Points, in no order, along strands that fork, close into loops and pass close to each other.
In the rows, 128 means zero.
Two points are linked if the straight distance between their rows is under 95.5. Some points are linked to none.
k941: [155  91 134 157 164  98 151 161 129 120 159 139  94  73 155 107  98 106
 182 143 125 113 117 132  96 112  78 134 147  97 174 145]
k849: [ 92 146 160 108 173 176  76 136 152 164 145 119 172 126 119 160  81 127
 114 164  85 149 159 117  82 137 116 119 164 168 103  66]
k471: [123 107 137 139 138 137 172 115 143 118 137 141 116 117 160 136  97 108
 132 115 140 138 132 131 128 126 112 141  98  92 139 133]
k173: [146 122 115 153  92 123 163 167 117 115 138 109 111 132 131 104 149 148
 107 147 149 131 148 121 143 139 158 125 106 108 108 171]
k555: [140 168 103  37 135 108 155 101 114 145 153 128 125 183 164 164 137  87
 115  57  95 144 110  94 137 196 129  98  83  73 132 115]
k315: [151 159 116 155  95 147 100 134 109 103  87 103 154 131  74  96 192 185
 106 174 156 121 158 134 141 110 158 140 112 149 130 141]
k623: [130 131 120  96 139 151 129  72 172 125 111 165 133 134 143 154 113  89
 121  87 141 118 126 114 123 144  88 132 115 104 135 128]
k971: [198 172  90 124 145 111 101 144 143  96 139 117 118 105 120  73 173 145
 127 159 104 100 150 102 107 152 102 123 136  87 149 142]
k699: [120 130 135 181 101 119 148 174  89 135 119  88 134 131  89 108 143 163
 107 166 153 141 169 129 124 124 188 146 100 143 109 162]
k53: [ 84  77 142 144  92 128 188 135 105 123 130 119 125 146 153 149 122 138
 102 102 165 143 102 181 178  69 195 141  88 158 106 147]
k289: [ 73  98 134  95  62 133 179 117 115 140  97 111 148 183 166 177  86 118
 112  61 166 138  85 170 166 124 179 120  69 155 107 132]
k563: [148 133 105  99 116 129 182 121 133 111 135 138 108 160 170 136 130 116
  97  87 138 129 132 112 137 165 153 110  61  66 122 160]
k138: [135 185 103 145 109 147 109 134 124 124  93  92 151 133  90  93 153 151
 103 151 137 115 165  95 104 171 143 119 117 114  97 156]
k218: [107 135 154 111 162 174  89  60 192 149  93 154 180 157 117 180  68 153
 122 120 136 117 148 138  86  91 120 133 133 135 128  79]
k337: [106 156 121  69 130 103 128 154 136 162 177  96 112 174 138 143 126 129
 108 100 104 172 127 122 147 140 126  91 130 127 114  66]
k386: [108 121 119  88  81 121 179 135 113 121 136 121 108 170 171 153 128 121
 118  81 147 145 104 139 157 147 160  99  78 122 114 141]
k725: [117 167 118  98 129 134 144 116 136 143 138 112 129 162 137 138 110 117
 106 105 126 139 147 109 131 162 113 109 109 105 112 121]
k908: [163 176  91  52 168 118  77 100 125 121 136 159 127 125 123 152 184  54
 128  80  85 133 101 100 130 180  78 112 140 119 139 115]
k744: [ 74  81 166 175 136 114 156 108  92 139 115 115 127 137 110 155 107 157
  82 136 141 127 129 197 141   4 224 185 105 159 128 122]
k902: [109 144 105  93  92 141 110  85 159 122  84 138 126 174 108 159 164 158
  99  82 144 132 124 149 177 104 132 110 105 159 121 104]
k809: [116 142 139 154 143 103 153 179 141 159 166  69 117 164 123 116  86 171
  96 152 118 173 175 113 120 128 157 128 115  90 116  91]
k130: [113 131 119  76  63 108 182 155  71 151 141 106 119 158 172 139 102  92
 142  79 138 144  93 116 138 217 150 101 108 119 115 149]
k928: [105 154 138 100 146 115 129 159 158 149 178 101 113 169 135 133 122 155
 105 123 100 173 139 124 134 115 122 106 132 123 122  67]
k707: [ 62  66 149 166 123 136 167 100 122 136 102 142 118 110 169 169  87  91
 146 103 138 129  85 177 179  70 150 158 132 133 120 127]
k710: [138 139 156 112 168 158  84  90 156 127 108 155 181 118 117 130  79 128
 145 141 120 100 139  96  41 152  87 127 160 143 139 119]
k526: [165 157  93  51 109 110 140 116 106 118 143 137  94 158 162 146 169  92
 117  67  95 127 113  92 141 198 139  97  86  78 135 143]
k569: [150 135 106 161  75 113 139 185  85 109 126  85 114 132  99  76 197 172
 112 167 149 142 133 138 172 126 179 115 110 141 110 140]
k652: [196 129 111 155 117 131 121 163 117  87 126 121 116  91 107  75 177 167
 131 181 141 110 150 120 125 130 126 134 131 103 149 164]
k500: [158 124 145 111 168 121  77 101 158 110 123 169 144 104 119 120 112 155
 170 164 102  94 113 128  64  93  68 124 172 149 148  88]
k645: [103 164 133  81 165 126  87 167 134 165 190 100 131 143 135 129 127 119
 117 133  71 171 138 116 131 157  99 101 177 156 108  68]
k915: [105 115 140 149 105 133 144 116 133 125 109 127 130 141 111 147 149 169
 103 122 151 125 140 164 149  74 161 147 103 147 112 129]
k521: [120 132 135 130  94  74 172 199  99 175 163  70  99 175 150 105  88 141
 105 121 121 157 145 101 141 182 169  89 126  99  99 115]
k701: [118 190  94  70 114 130 132 108 144 139 126 105 138 186 145 140 134 130
  93  80 123 131 139  97 118 175 136  85  85  94 104 119]
k361: [158 145 101 122  95 144 111  99 157  99  88 145 127 136  98 119 187 169
 103 130 146 108 136 147 161 101 132 123 106 142 134 140]
k136: [129 135 144 139 145 158 111  88 161 119  86 146 173 116 112 133  80 138
 140 141 143  94 152 111  51 134  99 140 135 125 139 140]
k925: [105  62 141 169 116 173 154 115 103 114  97 150 147  88 144 139 108 100
 129 121 175 106 118 140 138 117 151 159 118 130 108 197]
k942: [136 150 116 121 109 141 115 109 119 127 121 138 126 113 121 132 146  86
 138 109 132 122 121 102 139 175  97 118 130 132 120 160]
k731: [132 152 130 122 131 159 109  83 170 118  85 154 161 136 109 132 108 145
 122 125 141  90 149 107  82 133  98 137 126 124 130 135]
k935: [143 152 128 111 161 129 102 139 171 120 147 131 126 117 112 115 135 164
 134 150 108 124 149 123 101  99  88 127 150 129 144 100]
k71: [172  92 140 137 159 103 148 123 137 103 145 154 115  89 163 105 103 120
 177 146 131  82 128 125  70 115  81 137 130  92 168 152]
k776: [139 179 101 127 149 124  89 159  96 150 154  98 134 112 124  87 141  85
 129 139  86 142 139  80 112 222  99 110 172 131 104 137]
k727: [136  70 129 173 123 137 131 129 119  93 108 167 110  61 130 112 176 131
 163 157 142  99  96 163 166  73 133 144 151 147 145 163]
k421: [ 57  75 151 154 100 122 176 122 107 149 123 136 107 124 161 164 115 104
 146  98 144 148  84 173 183  85 154 130 128 146 110 126]
k325: [139 171 112 122 160 140  95 144 111 135 149 122 139  94 115 100 133  82
 146 141 102 126 139  91  98 204  80 121 170 132 112 143]
k28: [115 144 171 108 175 168 102  82 177 136 128 145 175 145 140 156  56 124
 130 133 120 125 144 129  76 114  94 126 136 126 142  72]
k778: [170 164  84  59 129 116 121 105 129 113 141 140  99 149 140 142 181 115
 114  85  98 131 121 106 144 160 121 105  98  91 138 120]
k378: [151 155 108 137  84 136 129 149 111 100 103  99 136 147  92  91 191 168
  97 152 154 129 143 137 155 121 168 116  90 140 109 151]
k266: [168 130 109 120 152  97 117 149 147 117 156 144  92  98 125 102 156 123
 158 132 102 121 123 132 134 115  76 126 145 112 171 125]
k375: [154 132 128  84 168 126  92  82 138 124 132 178 137 103 131 157 112  56
 147  89 103 122 103 108 103 158  58 128 157 119 143 124]
k474: [ 99 107 154 164 135 154  87  77 135 156  85 161 161 105 106 171  76  96
 161 125 135 118 103 117 104 133 104 134 193 158 120 120]
k804: [146 148 101 107  77  80 146 187 107 138 155  87 100 172 133  86 146 163
 111 131 118 152 129 107 163 171 162  88 122 109 115 120]
k330: [134  89 124 171 110 157 128 142  92  98 104 144 147 110 103 104 168 159
  98 161 192 107 139 156 147  81 197 169 104 149 111 198]
k916: [ 86  61 157 173 131 122 151 130  73 118 132 120 131 127 112 138 122 149
  83 136 166 115 120 195 154  14 247 187  90 171 113 163]
k893: [165 178  88  95 115 111  84 130  95 122 136 106 116 123 121 104 203  93
 140 116  86 153  96  92 157 204 112  94 146 143 131 137]
k66: [121 146 115  95  43 108 157 171  95 132 130  96 107 174 133 122 150 151
 110 115 142 138 103 141 166 153 174 104 111 146  98 126]
k153: [124 137 151 126 179 152  56 117 131 147 131 154 160  90 115 146  87  78
 149 143  87 122 126 102  88 157  73 129 212 173 116  99]
k360: [129 115 148 153 152 120 148 133 139 108 135 137 123 106 131 124 113 149
 156 162 134 108 146 131  89 100 107 145 131 120 150 130]
k595: [146 165 110 144 157  97 118 179 137 159 163  76 110 147 124  74 113 163
  96 161  89 151 179  85 112 169 147 107 139  91 107 100]
k748: [193 132  97 157 109 120 126 179 110  94 133 110 102 108 115  68 192 169
 115 179 134 127 153 120 150 128 147 117 110 107 140 156]
k959: [124 182 114 128 113 156  94 125 135 131 100 102 156 136  79 114 162 151
 109 153 130 133 149 103 127 161 126 115 140 145 104 128]
k664: [112  77 146 151 136 144 177 111 139 112 131 147 117 102 166 138 102  97
 142 118 150 121 113 149 137 105 128 151 109 105 139 156]
k279: [153 181  87  60 158 101  85 155 130 146 185 111 128 156 132 112 173 111
 108 117  65 157 122 112 148 167  98  91 149 123 132  80]
k389: [122 132 155 145 166 150  72 121 128 140 127 141 161  81 106 140  73  99
 172 158 105 123 128 102  54 159  86 138 189 164 123 114]
k988: [134 153 115 103 176 108  85 167 110 151 186 114 126 107 128 121 144  77
 144 132  75 158 112 123 137 172  71 119 181 147 132 111]
k633: [132 168 106  50 149 110  84 120 114 145 159 139 123 139 133 147 170  65
 136  85  84 156  96 119 148 175  89 100 157 146 130  95]
k159: [ 77 103 145 179  88 143 110 108  88 156  79 133 151 113 102 157 134 112
 153 131 147 135 117 135 160 139 144 132 148 183 102 149]
k13: [115 164 130  86 178 130  78 139 112 158 181 129 153 120 128 137 129  54
 125 112  67 158 120 106 120 182  80 111 175 155 111  99]
k286: [122 140 124 150 104 121 139 149 121 128 129 117 119 125 113 112 152 145
 121 138 139 131 135 116 136 137 133 126 121 130 113 150]
k687: [157  54 130 167 136 137 178 174 106  87 152 141 113  86 155  88 131 139
 121 159 179 110 123 141 144  94 168 156 116 105 128 188]
k572: [169 103 129 136 120 153 126  93 150  80  88 174 149 100 125 109 134 154
 141 149 153  72 124 126  88 103 111 145 123 128 143 169]
k227: [ 85 117 161 180 136 144 131 121 112 155  99 128 142 118  92 153  97 148
 143 153 146 133 151 140 110  99 151 161 139 155 120 128]
k887: [ 89 141 143  95 169 137  77 122 134 166 160 141 139 124 132 167 105  82
 141 121  84 157 105 137 142 133  77 110 179 164 119  73]
k565: [110 133 149 174 114 147 115 122  87 136  90 110 154 142  63 126 127 178
  83 165 162 115 187 155  91  91 216 178  94 160 120 172]
k795: [125 167 120 137 114 132  94 136 139 131 121 122 137 125  91 115 161 150
 127 149 125 132 138 124 133 132 118 116 146 151 114 121]
k867: [ 85 173 136 117 101 131 125 149 112 162 127  88 150 165 115 135 114 137
 117 127 122 169 137 119 129 172 148 101 139 159  91 114]
k393: [101  81 144 160 118 127 151 117 128 114 113 133 115 124 115 132 147 159
 111 128 153 110 123 176 145  46 176 160 106 147 122 133]
k932: [ 79  61 162 173 140 135 160  76 152 122  98 150 138 114 167 157  78 116
 151 116 133 109 103 181 146  49 150 165 126 129 147 110]
k669: [ 53  89 153 164  76 140 140 111  88 162  83 128 148 139 111 174 116 117
 147 110 154 142  99 151 153 114 159 131 133 183  99 148]
k143: [158 112 129 145 151  99 170 148 115 142 174 127 100 115 167 113  99  84
 153 125 122 140 137 106 124 173  94 129 125  74 156 151]
k520: [ 92 159 130 116  98 133 145 136 129 139 125 101 136 171 134 142 118 135
 110 101 139 143 145 125 128 158 142 110 106 132 100 128]
k722: [156  90 147 147 139 137 142  83 152  86  98 165 146 104 139 120 105 145
 156 140 149  76 125 125  71 103 102 141 119 119 150 162]
k799: [128 112 139 167 110 161 103  89 108 122  63 135 166 133  72 131 128 182
 102 160 171  89 173 158  83  85 203 179 105 162 129 171]
k947: [146 177  89  82 114 134  93 100 153 115 112 140 113 147 111 125 182 139
 119 116 122 134 122 113 158 143 104  99 122 139 132 109]
k966: [110 153 124 102 124 130 134 106 129 142 137 131 126 143 137 149 116  88
 133 100 125 149 124 109 129 179 102 110 124 120 118 141]
k454: [172 139 120 161 107 138 104 128 125  84  94 122 138 107  85  93 192 192
 124 180 153 106 144 146 123  83 140 148 122 150 152 138]
k816: [150 127 118 123 118 144 115 100 157  95  87 152 139 120 103 118 157 168
 114 135 146  94 139 137 121  94 121 138 114 135 141 149]
k719: [154 118 106 104 125 141 177 118 149  87 133 141  99 155 170 124 125 133
  86  87 150 119 137 120 145 126 153 124  54  68 127 161]
k588: [170 121 109 114 168  88 155 149 113 136 183 134 106 107 161 126 122  73
 147 100 103 148 125 103 134 181  91 132 116  68 163 139]
k796: [167 162  96 144 121 118 130 159 131 120 132 101 113 143 130  76 151 151
  95 154 127 116 173  87 122 168 154 114 104  76 114 154]
k559: [141 145 129 110 125 162  96  67 172 118  88 163 148 136 113 149 110 117
 118  99 142 101 133 113 110 135  85 126 138 126 132 135]
k39: [ 72  84 148 129  85 136 186 113 114 126 108 117 143 163 154 168  99 120
 104  76 165 139  86 183 174  87 192 133  74 165 108 141]
k509: [ 67  93 171 169 121 126 145  84 120 149  92 132 142 150 112 173 109 155
 105 110 145 128 126 193 147  22 190 178 110 161 121 114]
k774: [ 88  56 168 178 145 140 186 102 140 114 114 147 134 107 171 142  75 108
 150 134 157 118 117 170 130  77 149 170 113 115 138 138]
k551: [141 125 147 137 168 129  74 123 145 118 124 154 138  84 103 116 115 144
 182 170 109 100 121 131  86 104  74 133 185 155 148 107]
k140: [127 173 107  42 155 102  84 151 117 144 179 119 126 153 135 133 170  99
 124 100  67 151 106 111 156 172  97  83 152 149 124  85]
k803: [131  88 154 163 131 142 108  76 122 122  64 148 165 126  81 130 121 194
 121 155 163  72 148 155  71  61 180 178 119 161 146 146]
k951: [166 123 112 151 106 111 165 181 119 118 145 106 104 142 136  83 133 155
  85 140 147 128 158 109 137 139 161 120 101  70 116 166]
k601: [150 155 112  76 172 129  67  96 131 136 131 163 153 114 121 145 143  41
 125  96  95 126 112  92 115 183  63 121 163 132 130 124]
k570: [111  64 154 181 137 127 129  94 118 115  79 164 136  80 125 136 112 155
 171 168 137  74 115 155  96  58 131 156 164 149 152 133]
k612: [ 76  98 164 171 125 151 123  68 140 162  66 142 167 153 103 181  81 162
 103 108 144 112 126 175 124  58 179 167 122 159 133 110]
k8: [124 116 143 194 108 138 138 152  72 124 120 105 137 125  81 114 144 178
  92 179 165 118 165 147 109  90 213 172 101 149 115 167]
k765: [164 162 118 123 174 120  94 139 130 116 150 128 142  98 116  94 118 101
 148 150  99 110 142  89  68 172  76 129 168 118 136 140]
k202: [170 130  94  91  93  69 152 187  88 136 168 115  67 145 147 112 167 123
 147 104 102 157  98 118 178 174 136  88 123 114 148 125]
k578: [156 167  98 109 105 145  85  88 164 111  88 145 133 137  91 135 176 143
 123 121 134 121 122 127 158 123  96 115 134 142 128 118]
k858: [191 129 113  94 205  85 130 135 146 122 188 143 107 116 152 111 116  98
 150 120  93 122 131 123  98 129  64 125 129  70 189 105]
k945: [160 165 125 112 178 130  77 147 152 119 151 124 147 109 118 104 126 135
 139 160  89 114 150 112  75 136  84 121 166 130 138 101]
k252: [116 130 131 141 135  92 171 175 107 161 175  82 114 163 161 116  83 119
 124 127 114 168 150 101 135 184 140 104 128  92 116 109]
k171: [127 147 126  39 135  94 157 117 114 147 179 123 109 177 176 164 124  80
 135  58  89 172  99 125 152 180 114  95 100  95 145  86]
k249: [168 193  93 102 148 121  84 133 143 109 144 119 127 132 116  85 177 130
 122 139  98 120 145 101 125 163  99 106 145 105 130 121]
k981: [113 180 121 120  57 118 133 165  97 134 115  69 142 187  87 106 169 184
 106 142 145 143 136 131 142 149 183 103 114 169  92 110]
k550: [149 124 113 148  99 130 117 143 111 101 115 135 111  84 110 108 186 114
 154 151 140 130 107 132 167 136 107 124 138 142 136 163]
k592: [112 144 140 102 166 148  49 127 131 154 144 139 153 105 123 145 117  71
 143 127  85 143 119 114 115 162  74 113 192 178 114  90]
k376: [119 104 162 154 158 147 172  96 170 110 144 129 148 142 189 136  50 103
 143 124 147 127 135 146  99 125 130 161  84  79 166 110]
k760: [103  97 167 163 149 107 136 114 144 126 110 126 124 127  96 142 112 190
 120 162 133 119 145 175  97  24 161 179 118 146 150  92]
k269: [163 181 102 154 116 137 113 151 130 116 109  95 135 137 106  71 165 169
 104 168 132 109 170  98 104 153 153 120 112  97 106 158]
k607: [124 156 122 133  88  83 162 190  98 157 156  73 112 180 137  94 127 166
 101 140 123 149 149 107 142 179 174  98 128 114  98 117]
k581: [ 93  74 151 152 113 130 176 142  87 112 133 116 135 146 136 133 119 146
  82 116 176 127 110 183 162  43 225 169  73 157  95 156]
k496: [163  87 116 151 121 155 152 152 111  84 120 148 124  86 131  96 164 147
 122 163 179  98 127 137 131 105 155 144 112 115 125 190]
k554: [109 153 129 108 138 113 126 145 168 137 157 111 112 160 113 134 144 181
 102 131 118 160 139 138 146  81 126 114 121 133 131  76]
k480: [194 162  84 126 125 123 119 142 132  99 135 124 106 110 128  72 181 134
 112 146 122 103 154  94 124 162 129 110 112  73 131 165]
k810: [162 100 121 119 131 141 173 109 171  77 120 155 124 134 152 110 131 173
  83 114 168  93 146 149 114  60 162 158  66  92 135 159]
k122: [104 123 158 159 153  97 149 173 146 159 167  80 105 145 115 131  85 170
 119 157 124 171 162 129 115  94 160 148 126 119 121  77]
k219: [108 154 130 108 125 156  90  83 181 142  91 148 151 159  95 153 132 162
 105 121 135 122 138 140 133  92 120 132 134 154 118  89]
k673: [100 146 125 114 108 140  97  87 171 141  80 142 132 170  91 161 157 174
  96 104 142 125 123 162 164  74 138 133 120 165 116  97]
k709: [163 182  91  61 133 123  91  96 158 111 136 149 105 145 125 136 181 119
 116  99 101 128 117 115 155 136  94 103 121 118 142 100]
k199: [134  30 143 181 147 132 180 155 113  86 137 139 123  74 166 107 115 142
 138 160 175  95 117 165 119  57 174 176 113 112 137 168]
k895: [ 91 110 160 175 153  98 159 162 130 145 151  95 110 129 117 140  82 166
 135 166 121 162 154 151 111  70 156 159 134 125 137  83]
k440: [166 113 125 138 132 113 160 144 166 102 143 120 102 138 133  99 137 190
  89 147 140 114 155 136 112  69 142 155  93  91 150 133]
k335: [104  88 128 139 109 122 147 113 137 119 111 150  94 110 145 148 164 123
 138 105 126 122  81 166 186  62 128 135 126 143 136 129]
k770: [142 144 135 111 155 134 117 101 174 109 125 152 140 137 119 125 121 171
 131 143 123 105 138 141  83  89  91 133 139 128 138  96]
k657: [125 107 134 124 152 103 152 126 177 117 152 140  89 116 152 137 128 141
 140 120 117 130 115 165 141  54 104 146 124  98 161  88]
k33: [150 165 103 130  76 117 106 165  80 120 126  94 119 107 107  92 196 133
 150 153 116 152  98 117 180 174 125 101 140 164 124 129]
k46: [113  86 132 186 101 171 130 124  93 124  85 142 148  88 109 131 140 116
 131 152 168 107 129 124 138 137 158 145 125 150 108 203]
k85: [113 152 117  50 122  99 142 137 121 155 181 122 112 176 154 157 139  97
 135  73  97 173 103 119 157 164 117 100 118 121 127  77]
k627: [147  87 117 149 111 139 126 127 124  90 112 163 107  70 129 115 161 106
 152 142 146 110 100 135 163 108 115 137 139 132 140 172]
k864: [134 159 122 127 153 106 134 169 150 156 169  81 124 166 128  94 101 165
  78 148 111 156 181  99 106 150 156 110 125  83 107  90]
k419: [105 136 140 118 142 165  86  59 185 152  88 159 164 159 108 175  92 146
 115 105 131 118 127 133 116 102 116 128 150 153 126  84]
k427: [163  96 126 167 118 134 141 155 122  89 125 136 119  96 117  88 169 164
 127 171 155 105 143 139 118  91 137 154 114 112 139 166]
k624: [135 136 116 126 159 109 110 146 129 126 153 139 105  96 127 127 143 101
 170 127 105 136 113 130 136 126  75 125 164 131 142 123]
k995: [121 139 125  87  85  89 171 167  76 164 161 100 109 164 162 124 115  99
 148 100 112 158 103 104 144 214 147  94 132 118 110 131]
k836: [ 67 101 153 150 103 149 131  81 131 167  62 125 163 171 118 186  81 146
  83  79 168 118 122 171 147  75 188 150  90 169 121 133]
k647: [130 126 122 178  76 122 144 194  60 124 132  86 127 129  95  95 174 167
 103 177 159 141 147 137 160 132 192 126 112 147 101 159]
k781: [134 122 126 113 141 140 106  68 155 118 115 182 130 110 137 160 109  66
 150  86 129 119  95 120 131 134  67 135 148 124 144 125]
k677: [192 123  99  91 198  79 141 141 126 140 186 137 106 116 166 116 131  75
 142 110  87 141 131 104 116 169  85 129 122  55 176 118]
k911: [108  92 167 172 159 140 179 106 152 112 122 128 146 122 164 141  57 128
 149 138 156 114 133 151  91  97 142 167  93 106 150 121]
k464: [160 128 108 100 114  90 163 159 107 140 168 123  83 147 153 118 143 115
 126 102 107 154 120 111 157 171 131 103 109  95 138 140]
k972: [139 167  94 104 110 150 114  98 117 119 106 136 134 125 127 134 144  71
 124  92 125 110 132  79 120 198 102 109 121 106 120 179]
k372: [126 106 144 151 152 124  83 107 133 133 101 173 136  77 125 146 107 110
 193 143 116 101 101 132 105 106  66 139 205 163 143 115]
k488: [115 151 126 157 119 108 128 182 114 152 142  78 119 140 106 105 137 172
 112 168 122 162 161 108 125 147 154 119 138 140 106 114]
k505: [141 163 103 106  39 108 149 170  90 126 122  74 124 171 114 102 171 170
 113 131 146 133 117 143 154 156 188  99 108 148  98 124]
k178: [149 126 110  74 154 103 122 121 153 119 157 169  73 101 144 154 162  98
 156  85  91 142  89 146 175 101  79 123 121 108 181 102]
k530: [ 91 140 139 137 121 153 127 109 136 148 109 127 148 129 118 161  93 100
 133 113 140 130 129 112 120 160 104 123 136 137 112 136]
k109: [ 83 130 138 104 129 162  89  73 170 158 104 153 155 156 116 185  95 108
 127  90 124 142 106 135 148 121 108 114 151 154 121  87]
k410: [ 96 136 138 150 118 172  67  96 121 162  82 139 166 117  84 161 100  81
 134 105 134 134 117  88 110 182 104 116 186 172 110 141]
k812: [117 137 126 123 160 116  86 154 119 153 153 127 113  88 120 134 138  90
 172 135  92 151 105 133 150 134  68 126 187 159 141 104]
k513: [121  78 133 147 117 165 171 109 122 111 109 163 132 101 162 134 110  88
 131 109 168 106 124 135 141 132 138 145  97 114 119 189]
k255: [152 125 153 106 174 148  81  75 167 114 121 169 165 119 127 139  75 139
 156 130 111  91 119 116  59 112  63 118 159 142 147 102]
k890: [107 140 134 130 115 127 142 128 151 132 121 119 121 160 109 149 139 172
  96 124 135 141 140 151 136  89 144 139 102 142 115 107]
k600: [ 88 121 146 105 139 141  98  82 165 160 121 161 136 147 127 181 107 109
 140 108 115 137 104 143 161 100  89 117 159 154 122  69]
k574: [ 88 163 151  98 166 161  79 154 131 166 168 105 164 135 133 143  97 114
 111 146  69 165 153 116 108 158 113 104 175 158  97  74]
k65: [120 179 116 115 107 120 112 149  88 155 136  96 141 132 119 108 144  82
 137 118 103 146 120  82 131 230 119  96 163 156  95 147]
k126: [128 107 121 155  80 146 137 152  76 120 116 125 127  92 124 125 168  93
 144 134 154 142 105 114 158 176 141 116 130 151 109 197]
k379: [183 150  83  91  81  76 136 182  86 129 145  99  78 157 142  89 178 139
 121 120 104 142 109 109 178 184 161  78 116 102 138 130]
k447: [192 111  88 135  95 101 152 186 121  98 147 120  80 122 131  67 181 162
 101 156 134 139 134 120 178 129 163 106  98  95 136 158]
k626: [143  88 130 171 150 109 172 167  95 126 172 117 100  97 161 112  96  79
 168 136 130 138 135 105 129 160 106 133 133  87 144 160]
k491: [121  76 142 172 159 112 170 152 107 127 156 136  94  71 169 128  90  72
 184 140 130 120 117 140 126 127  92 143 145 101 154 146]
k685: [147 103 130 167 120 130 109 119 131 102  92 143 123  96  84 103 176 176
 139 181 143  97 122 161 138  56 136 156 134 155 153 133]
k30: [ 86 129 157 168 133 160 125 116 121 159 106 121 167 109 118 152  73  88
 156 130 144 143 147 102  94 175 119 138 144 142 115 150]
k811: [156 134  97  64 108 122 174 121 109  97 138 149  89 148 177 142 158 103
 112  71 119 130 116 102 152 177 155 100  59  71 135 161]
k610: [ 94 127 159 155 157 158 106 128 124 155 109 130 163  87 109 144  74  98
 170 153 123 129 144 101  74 156 101 148 175 146 116 131]
k984: [114  89 153 168 133 122 132 102 130 114  95 142 129 118 102 133 137 177
 111 151 149 100 139 180 111  21 174 174 120 155 145 122]
k842: [119 125 114 103  62  98 177 168  92 126 149 102  92 161 157 128 140 147
 131 102 138 144 106 135 159 152 158 102 105 123 114 130]
k321: [137 109 148 131 164 135 169  91 161 112 141 138 132 120 178 127  73  93
 149 120 139 119 129 129  98 141 100 152  90  71 155 125]
k976: [139 144 114 115 139  90 148 164 123 151 176 108 107 149 149 111 125 127
 115 127  97 154 141 104 144 166 114 107 128  90 125 111]
k431: [106 125 163 153 175 141 153 146 140 149 178 113 134 125 158 140  47 107
 153 153 122 157 149 120  99 128 109 140 128 107 141  77]
k907: [190 124 107  99 180  97 130 142 165 109 169 141  85 109 154  90 132 134
 149 122 100 116 131 133 117 108  82 131 125  71 188 118]
k367: [129 103 115 106 147 101 145 123 164 122 151 156  74 112 150 154 145 119
 154 102 110 138  97 153 171  75  95 131 124 114 172  98]
k694: [ 98 129 148 157 135 174  50  91 141 176  71 151 179 114  90 174  78  99
 146 130 121 122 117 109 103 143 109 133 196 176 106 109]
k743: [139  46 152 168 148 133 181 133 135  92 134 155 117  84 171 111 103 140
 152 150 164  97 117 159 109  52 143 166 112 105 153 150]
k631: [102 107 172 151 154 112 156 133 148 135 136 113 131 136 112 142  94 170
 113 155 140 135 155 160 102  44 154 168 112 127 132  90]
k262: [160  85 154 148 153 131 150 103 138  94 125 160 136 100 157 102  86 135
 173 148 148  81 126 116  43 117  92 146 120 105 155 164]
k167: [118 170 128 147 152 124  96 174 107 162 156  76 140 124 116 100 119 120
 123 159  90 152 161  83 103 203 121 115 176 142  97 118]
k872: [136  71 144 151 151 111 183 122 158  97 148 145 111  97 172 109  94 136
 155 136 140 104 120 159 108  69 121 151 112  93 171 118]
k174: [165 146 100 136  79 129 126 153 107 101 119 107 105 102 111  92 202 138
 138 155 135 139 117 131 178 146 126 104 129 139 126 150]
k70: [119  98 152 152 152 144  77  74 134 143 100 173 163  94 116 158  78  77
 178 119 122 105  91 119  94 139  75 137 201 159 135 117]
k362: [137  84 141 145 155  97 173 140 165 104 157 129  89 112 157 115 112 166
 133 135 134 123 129 160 127  40 122 152 117 100 169 104]
k288: [143  75 133 162 117 132 127 112 118  91  93 154 127  87 112 112 172 156
 147 167 152  85 109 170 142  37 143 158 137 148 149 148]
k246: [148 144  97  75  85  65 142 179  73 160 164 101  95 151 152 114 151 104
 150 112 100 150  89 104 160 214 139  95 142 131 130 113]
k327: [ 94 167 124 114  92 134 116 151 100 159 122  94 146 149 115 122 125 115
 127 115 116 144 132 100 128 204 135  95 146 154  94 135]
k516: [ 77 122 142 103  73 135 182 124 119 143 113 115 126 179 163 172  97 115
 116  72 159 149 101 148 160 146 158 113  82 134 109 136]
k77: [136 171 120 145 159 112 102 192 114 161 176  72 127 128 127  81 112 146
 109 168  80 143 172  84  93 183 134 109 165 119 105 105]
k281: [101 142 161 108 169 176  76 101 156 155 126 147 172 140 127 170  64 114
 128 130 102 142 139 122  95 130  92 121 166 147 112  76]
k695: [157 182  87 124 100 125  92 137  90 117 119 101 125 108 104  98 187 110
 147 143 106 142 112  98 160 193 108  98 149 153 122 136]
k69: [150 118 120 127 113 152 137 101 167  81  97 151 131 136 126 115 145 169
 101 118 161  89 153 147 116  75 136 150  89 114 141 149]
k762: [156  86 117 117 130 158 189 110 153  74 120 156 117 124 173 121 125 126
  90  97 166 103 140 143 133  95 161 151  63  85 129 178]
k313: [130 188 100  81 106 147 121  99 134 130 106 112 138 163 133 134 144  97
 105  91 125 121 132  83 116 192 131  88  95  95 116 160]
k63: [ 84 130 150 109 156 123 110 109 151 155 149 152 118 126 136 170 107  98
 147 112  95 152  97 154 162  97  89 113 158 150 134  66]
k833: [119 140 125 144 129 154  77 105 130 140  92 147 158 101  89 136 124  97
 150 133 129 123 125  93 118 165  90 131 174 161 118 144]
k789: [121 140 147 106 156 142 129  88 188 121 131 146 143 146 135 141  88 139
 128 131 129 123 143 133  89 101  90 140 119 110 142  85]
k616: [ 52  82 154 146  70 127 160 111  96 148  91 129 134 140 137 180 112 106
 143  95 150 140  78 171 184 107 161 135 131 177 102 130]
k356: [ 94  97 133 174  74 162 112 120  83 140  70 135 153 111  89 140 150 109
 138 129 170 121 104 133 162 143 162 131 141 183  99 185]

A fork is a point with three links, a tip a point with one. Leave the first point through the second and follow the links. Name the first fork or tip that comes.
k941, k491 | k592
k386, k516 | k836
k569, k647 | k803
k664, k471 | k774
k526, k811 | k816
k122, k809 | k776
k255, k710 | k279

A tip is a point with one link. Name the tips that can be reached along the links from each point below, in the order of the rows.
k744 | k981, k836
k816 | k902, k645
k804 | k130
k710 | k279, k833
k550 | k893, k803
k199 | k178, k447
k796 | k249

A piece is all that can be reached along the links. How many separate loops has the piece of each point below (a circle has one, a figure eight two, a Y none), and how many tips (points with one link)?
k707 | loops 2, tips 0
k612 | loops 0, tips 2
k709 | loops 4, tips 2
k951 | loops 1, tips 1
k246 | loops 1, tips 1
k410 | loops 0, tips 2

Name the points in between on the shortest way along the links from the first point to the second, in order.
k935, k701 | k945, k765, k325, k776, k65, k327, k867, k520, k725
k911, k669 | k774, k932, k707, k421, k616
k947, k719 | k709, k778, k526, k811, k563
k454, k550 | k685, k288, k727, k627
k836, k53 | k612, k509, k744, k916, k581
